Each row is a point on a tangle of strands that fork and nearly touch. The rows are in no order.
Points whose rows are less than 81.8 apart are linked; no others are. Some points are linked to none.
<8>: [  1 -12 -17 -23  11 -14   8   7 -13  14  40  -4 -18  16  41   0 -20 -40
   2   4]
<6>: [-15 -22 -17  -2 -23  14  34  -4  -6  19 -19  -7   5  -9 -34 -14  17  10
   1 -25]
<223>: [ 12  15   2 -22  -4 -21  31  -7  17 -24  -9  15 -21  18  -9  10   5 -38
  29 -19]
<302>: [-42   6   5  11  15  20  -7  -9 -26 -13   8 -38 -26  39   9 -12  -5 -15
  15  -7]
<816>: [ 19 -20  20   2   4 -20  -3 -25  21   1  24  33 -39   3  48  -9 -10   0
  43  -9]
<895>: [ 21 -18  19   3  20  28  -8 -24 -16   0  14  22 -20  34 -14 -21  14 -10
  33 -14]
<380>: [-16  20  -3 -30  23  -3  34 -34  -7 -16 -10 -17   1  30  24  53   0   8
  -3 -39]
<317>: [ 27 -25   0  25  14  -1 -28   1   1  35 -32  -1  35 -20 -32 -18  16   4
 -20   3]
<324>: [  2   5  53  28 -13  13  19  27   2  20   0 -20  26 -61 -16  30 -34  12
  -3  -7]
<665>: [ -5  -3   9 -45  16  10  29 -33  26 -20  18  -7  -7  42  -5  42   1  26
  -3 -39]
<635>: [-20 -32 -40 -28 -18  -5  -7 -23 -19   4 -18 -24  37  19  18  15  19 -15
 -12 -22]
<200>: [  9   8 -16  -7  -1 -13  16 -37  29   6   9   0  15  -9   8 -21 -29   2
 -23  14]
<297>: [  9   6  32  20 -18 -12  18 -37  26 -17   9  -3 -43  -9  24  -3 -12  -7
  24   2]
<144>: [-14  38 -19  -8  19  -8 -36   5  13  -1  30   8   0  14 -11 -23   6  -6
 -13  25]
<68>: [ -8   8  42  -6 -29   7 -36  11   1  12  19  33 -25   1  40  -4   3  40
   7  25]
<412>: [ 37  24  24  36 -10 -11  -2  39  19 -29 -30 -12  35 -27  -6  25 -38  21
 -17 -21]
<195>: [-29  32  12   0  15   0 -33  29  -7 -12 -16  -6 -12   2   8   4   0 -25
   1  55]
<768>: [  0 -37 -11  -9  -5  10  41 -15  -9  23  12  -5 -30  18  15  34  45 -10
   6  12]
<5>: [  1 -21   8 -31  -2 -11   1 -36  22 -21  21  17  -3  45   7  13   4  23
  28 -28]
<896>: [ -3   2 -17  -6   3   4 -11 -38 -28  31  -6  10  14  11 -13 -17 -10  -6
  -5 -15]
<34>: [  7  15  15  -6 -20 -11 -20  30  15   7  12 -15 -15  -6 -45 -15 -31  -7
 -13 -12]
<286>: [ 17 -21  24 -14   3   9  20  27 -15  18   5   8   6  -2  -7 -16  -2 -11
   0  38]
<774>: [  1 -43 -22 -19 -29   8 -11 -25  11  -7  11 -19  18   2  16   9  20  -9
 -17  11]
<441>: [ 17  24  45  41  -2   5   9  50   3  19 -15 -29  41 -20  -5  31 -28   6
 -15 -24]
<340>: [ 11  25  -2   8 -15 -11  25   7  16 -47  -8  -6  -1  -8 -13 -23 -34  14
   5 -12]
<287>: [ 11 -18   3  -2 -20  10  35  29 -34  22  -6  13  10 -16 -29 -18  16   6
  -5   0]
<574>: [  9  -8 -27  -6  28 -18  16 -51  44  -9   9   4  -3   9  14   5   5 -15
   2  14]
<902>: [ 14 -10  12 -31   3  18  18 -19  29   5  27  27 -24  11  40   1   5 -20
   1  31]
<650>: [-22  48 -39  12   3   0  22  10 -13   4  -4   8  -7  -5 -22 -20   3  18
 -19  -5]
<909>: [  1 -32  25  -8   6  35   9 -31 -17  26  40  26 -20  23   6 -10  -3  15
  21  -5]
<807>: [-17   8  55  28  -1   9 -28  18 -24 -21 -19 -11  -5  -3   4  11 -21   9
  30  19]
<346>: [ 11  24 -18  -5  -4 -20  26  -7  17 -16 -39  -1 -16  28 -23  -8 -11  -5
  -1 -22]
<369>: [ -9 -20  21 -35  -6  28   7 -13   1  30  33  21 -31  33  54  -4  -7   8
   6   7]
<499>: [ 19 -25  27  18  32  10 -22  27  -5  26 -19 -16  27  -6 -15 -10  -4 -16
 -11  39]
<556>: [-31  27 -27  30   7  17  16   9   3 -12 -35 -22   3 -22 -23 -19  -7  15
 -22  23]
<879>: [ 31 -14  46  15 -17 -15 -14  31  -9 -16  10   1  35 -23  41   7   5  10
   3  19]
<278>: [  2  21 -51  11  -9  10  -5  26 -21  -2 -31  25   8  -5 -12 -28  15   8
 -29 -36]
<610>: [ -2  15 -15  29  -2  22 -12  -5  -4 -19  11  19  10 -64 -32   6  -7  21
  12  -4]
<501>: [  7   2  17  12 -27 -18   4  -1  10 -38   8 -29 -12 -12  22 -12 -33  -9
   9  -3]
<644>: [  2 -16 -20  -3   4 -11  -6  -7 -14  34  41   6  -4 -25  12  -1   4 -23
  -3  17]
<623>: [ -7   0 -62 -16  15   8  54  41  13  -5  -7   0  -7   5 -20  -8   8  -8
  -8 -43]
<159>: [-21  15  15 -15  -8  -9 -35   0 -16   2  13  47 -16   7  -4  18   8  27
  24  29]
<344>: [-18  11  -6 -26 -36  -5  -7  27   2  -3 -25  -2  36   6 -30 -43   7  13
 -23 -12]
<364>: [ -3 -21  -3   8   7  23 -42  -4 -35   1  -1  10  11 -28  14  24 -31  -3
   9  26]
<487>: [ -1  -4   7   5 -14  -7 -12  31  17   8 -37   4  50 -28 -19 -36 -18  33
 -36 -14]
<636>: [ 10 -22 -12  -2  32  -2  21 -12  -7  -8  26   6  -8  22  -9   0  33 -18
  45 -34]
<284>: [-14  34 -20   7  16 -10 -11 -12 -20  23  21  11  -8  15 -13 -22 -20  21
 -15   8]
<671>: [ 22  -8  33  24 -28 -27 -13  30  -7 -19   3 -37  20 -25  24  -9 -24 -13
  -2 -13]
<205>: [ 32  20  -4  24 -11 -15 -24  16  26 -28 -18   5   5 -34 -29  30 -28  23
 -11   6]
<114>: [ 27  -7  30  10   2  15 -22 -23 -28  11   1  34   0  -3  10 -11  22 -20
  21  10]
<245>: [  1   5 -16 -33  19  32  -5  -6 -24  -5  30  24 -23  25  26  15 -28 -30
  15 -10]
<719>: [  8   9  -7  27   5  -2  -6   4  -6  35  10 -19  26 -59  16 -14 -17  -9
 -39  12]
<452>: [  7   6 -26  24   2  30  -8 -20   0  15 -26  30  17 -61 -37 -11   2  12
 -14 -19]
<358>: [ 14 -17  43  11 -35 -11 -15  14  -3   7  11   6 -16  -3  52   5  27  14
  -1  36]
<771>: [-16  22 -38 -27  20 -12  37  -4 -23   1 -32  -8   8  22  12  34   3  -2
 -13 -66]
<453>: [  7 -17  -8  11 -17 -26   6   5 -11  20 -63  15  37   1  -6 -35 -10  32
 -29  -9]
<558>: [-16   2  -4 -11 -36 -21  28  19 -16   1  26 -20 -24  21   7   1  21   9
  -1  -1]
<193>: [ -6  23 -11  -4  -5  -5  -3 -12 -17 -11   5  41   2 -23 -29  10   5  10
  25   5]
<809>: [ 11 -10  23 -13  -8  36 -14   8   8  -7 -23   6 -29  27 -12  13  23 -16
   3  42]
<93>: [-13 -25  25 -27  -9 -10  -5 -20  36 -17  17  26 -12  22  54  -7  12  20
  41   1]
<262>: [ 11  -7 -11   1  28  34 -26 -11   4 -21  39  21 -29  -4  25   1 -17 -23
  30  -4]
<305>: [-11  23 -36 -30   3 -16  31  17  33   2 -33   0   1  22 -29 -12   5 -18
 -13 -47]
<764>: [  8  -8 -25  10   0 -19 -48  -6  30 -30   5   0  -9 -15 -24  23 -24  24
   1  20]
<373>: [ 15  14  20 -15  -1  31 -11  -6  22   6   9  31 -23  -5   0  17   5  -9
 -10  49]
<143>: [ 19   4 -23  19  19   6  -1   4  17  33 -12  36  23 -37 -38 -39  22  16
 -28  -7]
<900>: [-31 -15 -26 -41  13   7   7 -39 -13  -2  -9 -29  33  36  24  38 -10   5
 -21 -25]
<226>: [-11   9   4  35  11 -17 -43  45 -30  10  -9 -21  -9  -7  -9  10  16  -6
   3  35]
<174>: [  6 -20 -35   0  22 -32 -17 -15  31 -12   3   5  -2  19 -20   7   7   9
   9  22]
<434>: [ -9  19 -16 -22 -13 -12 -33  11  20 -15   3  -2  25  15 -28 -27  40 -13
 -11   3]
<907>: [-17  -1  12   1  14   2  19   6 -21  -8  20 -29 -35  57  29  -2  27 -20
  19 -32]
<798>: [-34  -9  14  14  -3 -15 -36 -15 -10 -15 -29 -16   3  -9  -6   8  -8 -17
  37  18]
<357>: [ 18   4 -13  18  -1   1  13 -11  20  20 -25  -6  20 -45   9 -34 -21 -11
 -38 -12]
<385>: [-12 -22 -15 -17  23   8  59  -2   6   2  18 -30 -15  28  14  46  34  11
  -4  -7]
<154>: [  2  32  33  52  10   7 -38  47 -17 -13   0 -21  -6  -7   0  15   0  17
  -7  20]
<823>: [-40   3  -6 -23  -5   6  31 -37 -15  22   1  -6  13   5 -21   3   1   7
   2 -24]
<40>: [-11  -8  -5  -5  26  -8   9   3 -21  -7  27 -33   1  39   4   6  53 -18
  19 -54]
<80>: [  9  10  24  -1  21  -9 -17  28  10   2 -42 -10  16 -12 -13   6 -15 -33
  -1  45]
<916>: [-19  -1  16  36  -7 -20 -15 -32   6 -10 -37 -26  15 -19  -8  -5 -26  22
   5  10]
<450>: [ 18  -2   4  30   1 -16 -20  10 -26  50  29 -16 -13 -35  12   6   0 -15
 -25  20]
<817>: [  2   1 -51  -7  22  -4  60  12  18  -4  13 -13 -11  12 -12  12  31   7
 -16   1]
<323>: [  4  -7  35 -23  -5   3  10   7  18 -18 -12  14 -33  22 -13   8  10 -26
  40  12]
<188>: [ -7  -9 -15   8 -45  16  -6   2  -7 -28  14 -30  21 -14  14 -17  20   4
 -23  10]

Follow the links from the first point to the second, and from the first to the third. Name the last point that the two ways share.
<68>, <195>, <823>: <499>
<385>, <369>, <380>: <346>
<195>, <434>, <68>: <499>
<879>, <771>, <40>: <501>

A fork is a point with three links. Follow the links from the first point to the second and name the forks in between, in order.
<902>, <487>: <346>, <501>, <499>, <284>
<809>, <665>: <346>, <501>
<340>, <499>: <501>
<635>, <195>: <380>, <501>, <499>

A fork is a point with three links, a tip a point with one. Leave the first point through the second and follow the links. Name the first fork or tip that comes.
<205>, <764>: <262>
<671>, <879>: <499>
<262>, <245>: <324>
